The views of a scene show one set of named points, each view turned or mirrored, and shifted as a whole, with a little noise and some points left out.

Scene 1
View 1
lir: [ -2   0  -5 -13  -3   0  -7  -1 -14   1 -11   3 -13 -15  26  -3   3  -6
   2  13 -35   8  16]
Vaven: [ 28  -9  22  -1 -10   2 -19 -11  -5  -6  11  -1   2 -19  14  -7   2 -21
  -1  -7 -17 -10  32]
kefez: [-14  -8 -14  -3  -6  -2   8 -15  11 -15 -19   2   8 -16   6   8   0  19
   2   8 -41   3  29]
gutil: [  7   1   8 -20 -12 -20  -8 -13   0  -7  -8   0 -11 -36  32  -9  14  -4
  17   6  18   6  11]
Mar: [ -7 -10 -14   2   2  14   1  -3  -6  -5  -8   1   4   0   4   6  -5   4
 -10  12 -69   2  36]
Selu: [-10  -5  -7  -5   5   5  -2   6 -15  -4  -2  -4  -8  -6  12   1   7  -2
  -1  15 -30   9  23]
Sugo: [-37  -7 -39  -3  -1   3  26 -17  18 -16 -37   5  12  -7  -1  17  -6  40
  -2  19 -75  11  29]
Merav: [ 10 -13   5   6  -6   8  -8  -7   0 -12   5  -2   8  -8   1   2  -5  -7
  -9   0 -46  -7  41]
demu: [-10  -6  -3 -10 -10 -17   3 -18  15 -18 -16  -2   2 -31  15   0  13  16
  15   6   7   6  17]
giva: [  2  -5 -18  -9 -12   0   4 -25  10  -5 -26  12   8 -15  17   7 -13  13
  -3   5 -73   0  29]
pota: [ 20 -14  13   6  -1  20 -18   4 -20  -1  18  -2   2   3   6  -3  -6 -26
 -16   0 -57  -9  43]
fupe: [ 21  -1  19 -15  -9 -11 -21  -3 -13  -1   5  -1 -14 -28  32 -12  13 -22
   8   1  11  -1  14]
View 2
demu: [  3 -22   7  -1  12 -14  -6 -10  -4  -5  -6   3  13  10  -2  25   6 -23
  36  -6 -20  21 -16]
kefez: [ -9 -20  -4  21  -2  -4  13  -8   1  -5  -9 -12 -10   7  10  37  24 -32
  18  -7 -15   1  -7]
gutil: [  0 -22  15 -15   9  -6 -22   4  -4  -2   6   5  26  17 -18  19 -12 -12
  27 -11 -18   6 -26]
pota: [-39  -5   3  15 -17  -2  10   4  -3   2   9 -41 -17  31  -5  21   5   0
 -14 -22  -1 -47  17]
Selu: [-16 -13  11  11   4  -3  -1   8 -13  -1  -5 -11   1   7 -12  24   4 -28
  -5  -2 -17 -13  -7]
Merav: [-26 -13  -1  15 -10  -6  12  -5   2   0   1 -30 -14  25   4  26  12  -9
   6 -21  -7 -24  11]
Sugo: [ -2 -21 -13  45  -9   2  32  -8   8  -8 -26 -13 -25  -9  29  59  52 -60
  11   2 -22   1  -8]
lir: [-14 -16   5   9  -6   4  -2  14  -1  -3   3 -12   3  10 -11  31   6 -26
  -5  -6 -16 -23 -15]
Mar: [-24 -13  -5  30 -13   3  20   2   2  -1  -7 -29 -20  10   9  39  25 -31
  -8 -10 -10 -28   3]
Vaven: [-24 -13   8  -5  -6  -6  -4  -3   0   1  12 -23   4  36  -9  14  -7  10
  16 -26  -5 -22   5]
fupe: [-13 -16  17 -19   4  -4 -22  10  -6   1  14  -5  22  26 -25  10 -20   0
  14 -15 -13 -12 -16]
giva: [ -7 -27 -16  25 -24  11  17   2  24  -9  -3 -13 -10   8  21  58  37 -38
  19 -15 -16 -20 -19]
View 3
demu: [-11 -17 -13   4  -5   3 -17  12 -11  17 -35 -30   9 -27  -5  -9  -4 -13
   4   8   1  12 -16]
kefez: [  7 -27 -15   6 -10   8 -11   3 -33   5 -21 -10  23 -18 -14  -3  13  -9
  -5  -3  18 -10 -29]
gutil: [-11  -8 -19   0   0  -3 -12   0  11   6 -39 -17   0 -22  17  -1 -14  -1
  -1  17 -13  25  -6]
Mar: [ 25 -28 -17   0 -12   8  -2 -12 -29 -12 -16  14  29  -8  -9   5  25   4
 -21 -10  26 -27 -37]
Selu: [  6 -17 -22  -4  -3  -5  -7   5   6  -6 -29  -2  21 -16   5  -2   7   5
 -20   0   9  -7 -30]
pota: [ 27 -12   2 -15 -20  -4  -5 -38  -9 -33 -22  29  17  -6   3   3  28  20
 -27  -5  12 -27 -10]
fupe: [ -3   0 -14  -6  -2  -8  -9 -18  18  -9 -37  -3  -1 -16  22   1  -9  13
 -11  17 -16  20   0]
Merav: [ 18 -16   2  -5 -20   1  -9 -26 -23 -14 -22   9  15 -13  -8  -2  23   7
 -13  -2  13 -21 -12]
Vaven: [  8  -6   6 -11 -15  -3 -10 -34  -7 -16 -32   6   2 -13   8  -1  10  12
  -7  11  -5  -2   5]
Sugo: [ 17 -48 -28  15  -9  21  -4  22 -59  17 -10 -11  39 -16 -29   4  22 -21
 -12 -13  41 -22 -57]
giva: [ 22 -38 -20   9 -10  23   1 -14 -53   3 -12   7  23  -7 -10  11  14  -9
  -7   3  22  -4 -33]
View 4
kefez: [ -1  -2  19  -6  28  -3  13 -10  22   7  -2 -11  17 -31   4  14 -20  18
   0   2 -29  10 -25]
demu: [  8 -13  -4 -12  31 -13  20 -13  12   9 -20   1  18  -5  17  13  -6  26
   4  19 -39  17  -4]
gutil: [ 19 -14 -19 -18  14 -11  14 -11   3   1 -24   3  13   6  29   7  -3  27
   4  25 -36  25   4]
Sugo: [-11   2  55  -8  52   5  24 -14  34   2   5 -21  26 -50 -10  17 -28  29
 -11  -4 -32  -2 -55]
Mar: [  7   6  23  -3   4  13  -1  -5  25  -1   7 -24  14 -52   2  15 -33   2
  -1  -9 -22   7 -38]
pota: [ 21   7  -3   6 -32  16 -25   2  23   4  10 -21   4 -51  12  17 -33 -21
  16 -14 -16  14 -16]
Selu: [ 23  -4  -3 -10   5   8   4  -6  13  -9 -17 -16  17 -25  21  14 -21   9
  -7   7 -36  14 -24]
fupe: [ 30  -8 -31 -15 -18  -2  -6  -6  -2  -2 -18  -3   6  -2  33   2 -10  14
  13  14 -24  30   5]
lir: [ 23   2   3 -16  -3  10  -2  -6   8 -12  -9 -17  14 -27  21   3 -24  18
  -1   2 -24  21 -29]
Merav: [  7   2   6   4  -6   6  -7  -3  26  10   8 -12   7 -41   7  19 -24  -6
  14  -6 -20  12 -13]
Vaven: [ 17  -1 -17   0 -20   0 -13  -3  14  11   1  -4   1 -23  19  14 -15  -4
  24   0 -17  26   6]
giva: [ -5   8  33 -12  16   2   6 -10  22   6  17 -13  13 -45  -3  -1 -25  29
  10  -8 -12  16 -37]
View 5
fupe: [ 11 -12  -5 -16  20 -21   3  -1 -10   0  29 -12   0 -22  -1   2 -19  10
   9  14 -12   0   1]
demu: [ 29 -12   6   7  -1 -17 -25  -4  12  -5   7 -12  26 -14  -1  -7   2  21
   0  22  12  -6 -13]
lir: [ 12  10  -7  11   2   6  -1 -10  -6   0  15  -5   1 -12   2 -10   0   8
  27  28  -8 -32  13]
pota: [  7   7 -26 -16  11  14   5 -32 -17 -29  21  28 -16 -18  -2 -15   7   6
  53  13 -23 -11  33]
Sugo: [ 30  19  -1  40 -28  26 -44 -27  22 -21 -21  15  28   1   3 -25  40  19
  39  42  25 -44   8]
giva: [ 26  11   1  24 -31  24 -10 -28   2 -22   3  10  13  -6   4 -33  23  20
  30   9   4 -35  17]
Merav: [ 17   1 -13  -6   1   7  -8 -30  -6 -29  12  22  -1 -17  -2 -19  12  14
  39  12  -7  -8  20]
Mar: [ 16  16 -15  12  -5  21 -13 -29   0 -22   0  21   1  -6  -1 -20  21   8
  50  29  -1 -31  23]
gutil: [ 21 -12   8  -1   7 -21  -2   6  -2   6  22 -24  14 -19   1  -2 -16  18
  -7  13  -2  -7  -9]
Vaven: [ 14 -12 -10 -20   8  -5   5 -19 -14 -23  26   7  -4 -23  -1 -14  -5  15
  23  -2 -14   4  13]
View 6
Sugo: [  0  49  16  -2 -29 -20  40  10  50  21  14   8  30 -31 -12  32  30  22
 -16  22   2  78 -19]
demu: [ 35  20  -2  -6   2  -5  19   5  11   3   8 -14  -4  -4   4  14   9  32
  -6 -21   4  26 -12]
Merav: [-20  18  -5   2  -3 -26  17 -17  15   6  16  19  -6 -28 -11  28  29   4
 -13  -3 -12  10 -22]
kefez: [  6  29   6  -2 -10 -17  26   0  25  10  12   4   7 -21  -8  26  24  20
 -11   0  -3  41 -17]
Vaven: [-10  -1 -10   1  11 -27   7 -16  -4   2  17  18 -24 -18  -9  20  23  10
  -9 -18 -13 -11 -15]
gutil: [ 29   2  -3 -11  17 -12  13   2  -9   2  15  -6 -18   5  -1   2   2  39
  -9 -25  -4   8   2]
Selu: [ -7  21  -1  -8   9 -13  22  -9  10   6  21   5   9  -3  -4  11  11  28
 -23   5  -7  13  -4]
pota: [-46   8  -9   1   7 -33  14 -29   8   4  25  34  -6 -29 -14  26  31   0
 -22   8 -20  -8 -15]
giva: [ -5  18   9  -2 -14 -37  28   5  25  21  17  23  -1 -34 -27  27  33  17
  -9   7  -8  57 -11]
Mar: [-28  26   3   0  -8 -26  29 -11  26  14  21  22  12 -28 -17  26  29  12
 -21  20 -11  31 -16]
lir: [-12  12   2  -9   9 -24  22  -5   3  11  25  16   3  -7 -13  10  13  30
 -23   8 -12  22   4]

In a view up to two points have been moved. Name them for each view, in the order of its rows, or write -.
view 1 => Selu
view 2 => giva
view 3 => -
view 4 => gutil
view 5 => fupe
view 6 => -
